Each row is a point on a landscape with many peaks, with its height.
From any point a climber takes the steepest step (rise divided by distance) to one of its 3 nearest points. It stops when none of these is higher. Distance is the straight distance between rows; heights are no part of it.
nifeg h=3.20: [ 89 109  88 102 174  88 103  95 146]
Bidem h=4.43: [171 144  78 141 129 176 181 113 161]
movek h=3.54: [ 91 116 118 117 144  98  73 145 164]
faz h=4.92: [155 153 175 164  92 149 105 181 103]
Tigov h=5.20: [140 141 111 131 137 143 173 108 135]
Kes h=4.42: [100 129 127 109 162  92 136  95 112]
vik h=5.71: [117 111  77 114 156 122 110 117 168]
Ture h=4.16: [128 118  64 110 169 121 146  84 159]
tomez h=2.67: [167 157 135 157 113 170 160 147 126]
lag h=6.32: [105 108  90 109 154 112  98 124 169]
tamim h=2.70: [167 151 170 161  84 159 141 162  93]
noko h=3.71: [104 100  88 129 136 126  58 161 177]
pasuf h=2.93: [102 118  89 109 176  96 129  83 134]
kat h=4.74: [116 132 134 117 145 110 154  98 112]
veki h=4.96: [ 99  84  67 101 164 108  79 118 175]
leti h=1.66: [163 139 191 151  63 156 140 156  73]
zaguk h=4.68: [155 147 104 142 127 159 163 128 150]
noles h=4.00: [128 140 152 127 123 130 151 127 115]
bul h=5.78: [140 109  69 129 141 149 105 134 187]
Rit h=3.72: [136 146 137 139 118 136 140 137 133]
zota h=4.75: [122 103  80 121 142 129  88 138 181]
Vinas h=5.49: [149 120  74 137 135 155 110 138 180]
muzi h=3.66: [ 98 126 135 132 130 110  73 163 155]
Kela h=3.69: [154 145 114 156 119 164 117 158 156]
befil h=4.37: [117 129 107 116 153 117 131 113 147]
Luv h=1.14: [181 162 175 173  73 176 127 175  85]
Zono h=3.76: [149 133 167 133  92 159 182 117  73]
gur h=3.59: [ 83 126 164 112 142  76  90 133 117]
mugef h=3.82: [108 128 104 112 171 102 147  81 117]
viveg h=2.81: [145 131 193 133  68 135 143 141  68]
nira h=3.75: [138 136 185 136  87 128 138 144  82]
Sege h=3.28: [101 131 153 137 126 107  65 175 145]
menab h=4.72: [134 135  90 117 160 143 200  66 111]
Tup h=5.67: [ 91  98  91 105 157  99  78 126 167]
Topeb h=3.58: [119  57  46 104 159 123  74 131 188]
natu h=6.05: [160 141 171 145  84 162 173 134  83]
Feros h=3.74: [ 91 126 158 123 133  89  78 157 138]
senu h=5.21: [125 134 106 116 153 126 167  89 123]
fude h=4.14: [116 124 106 123 141 121 110 133 161]
miva h=2.45: [139 122 182 122  81 136 166 107  53]
dubof h=4.53: [115 133 168 129 117 104 115 140 111]
mipas h=0.07: [121 144 169 155 111 119  71 180 131]
koge h=0.67: [125 141 149 149 119 125  89 173 141]
fupa h=2.88: [132 126 194 120  76 123 144 124  61]
fonik h=3.94: [134 137 167 126 107 127 161 126  92]
zunop h=4.78: [152 135  78 126 141 158 182  95 155]
Zudip h=4.49: [121 130 148 116 134 115 167  94  83]
sok h=2.77: [140 131 162 123 104 148 189 101  71]
zafe h=4.11: [106 136 167 129 128  99  94 153 127]
vem h=3.70: [118 136 143 128 131 116 128 137 131]
Niziv h=6.04: [119 129  93 114 164 123 175  74 121]
nozir h=4.88: [175 164 147 170  97 181 147 160 117]
lisas h=2.99: [ 88 121 191 114 127  69  83 143 100]
Vuta h=4.38: [128 121  91 131 136 138  99 145 173]
Gokin h=4.65: [123 128  91 114 157 123 147  97 149]
tosas h=4.36: [162 142  84 144 130 171 155 127 165]
daza h=4.18: [161 141  96 146 125 165 131 145 165]
sidi h=5.02: [116  96  66 104 163 116 106 104 172]
Doviz h=3.84: [ 86 120 115 104 171  83 106 101 128]
midu h=1.98: [140 117 178 120  80 154 178  97  45]
Pebet h=3.95: [186 138  65 148 127 186 151 130 178]
roru h=4.22: [111  85  69 114 146 126  72 145 186]
Bipi h=3.30: [127 142 179 140 105 115 105 162 113]
rol h=3.86: [102 128 148 126 134 103 103 140 135]
Gufo h=2.63: [158 143 122 139 120 171 196 112 117]
Pavof h=4.21: [125 137 167 126 113 115 140 131 100]
fuves h=3.68: [ 96 120 124 116 149  94 100 129 145]
Begug h=4.62: [150 129  74 127 141 155 152 108 171]
tek h=3.90: [106 131 158 114 135  94 134 110  95]
veve h=3.73: [154 146 145 141 110 159 171 133 109]
moz h=1.53: [139 150 163 153 107 138 102 171 125]
lada h=5.96: [153 143 171 141  89 149 157 139  90]
tabe h=3.85: [150 141  99 123 145 167 212  81 121]
ridi h=3.92: [112 128 122 129 135 118  91 153 159]
Patur h=4.30: [119  91  65 112 150 123  93 123 185]
Zamon h=4.89: [109 129 184 126 116  91 109 144 100]
sasum h=3.50: [ 88 118 133 131 135 103  60 166 160]
Tela h=3.12: [154 142 113 132 130 170 207  98 115]
tad h=3.77: [ 94 128 162 114 140  78 110 124 102]
vivi h=4.13: [133 136 147 127 125 137 172 111 101]
nali h=0.74: [131 143 141 147 120 134 106 163 143]
Bur h=6.29: [138 108  65 114 148 136 124 117 180]
dagef h=0.80: [166 162 164 169  95 160 119 174 108]
zun h=3.67: [ 94 122 179 110 133  75 112 115  81]
netiz h=3.52: [ 81 122 154 106 156  67 107 105  94]
botim h=6.24: [104 107  61 102 186  94 127  69 145]
Nuban h=5.32: [138  94  63 125 143 146  88 140 190]
zuked h=4.83: [121 125  77 110 174 119 165  66 127]
Bivu h=1.26: [155 148 171 156  96 150 128 162 110]
pupi h=3.83: [137 141 160 138 110 128 136 145 113]
Fina h=2.54: [113 118 197 110  87  95 133 112  47]
Lozop h=4.61: [144  70  42 118 147 147  85 136 195]
Foze h=0.79: [146 151 148 154 110 145 119 162 134]
Kedir h=2.01: [149 123 192 129  59 154 161 124  53]
nade h=4.03: [116 130 176 118 112 103 142 117  77]

Where does a climber stop that starts at each point below?
zun: Pavof
zafe: Zamon
Patur: lag
Pebet: Niziv
Nuban: Bur
Fina: Pavof
befil: lag
zunop: Niziv
leti: natu
veki: lag
miva: natu
Bipi: Zamon

Two climbers start at each pair of points below. Name the first point that both come to, or write none.
Gokin and Rit: none
Lozop and Vinas: bul
tabe and daza: Niziv
Gufo and vivi: senu
Zudip and veve: none

Call two points neighbours if one is among the 3 nearest of the other. Go from one point of each pair to the other, from neighbour to neighbour, staying as high as possible. Name the lowest point that can't be avoided.
Niziv and zota: Begug
faz and lag: moz
lag and Pavof: noles
Bur and lag: vik
botim and lag: Ture
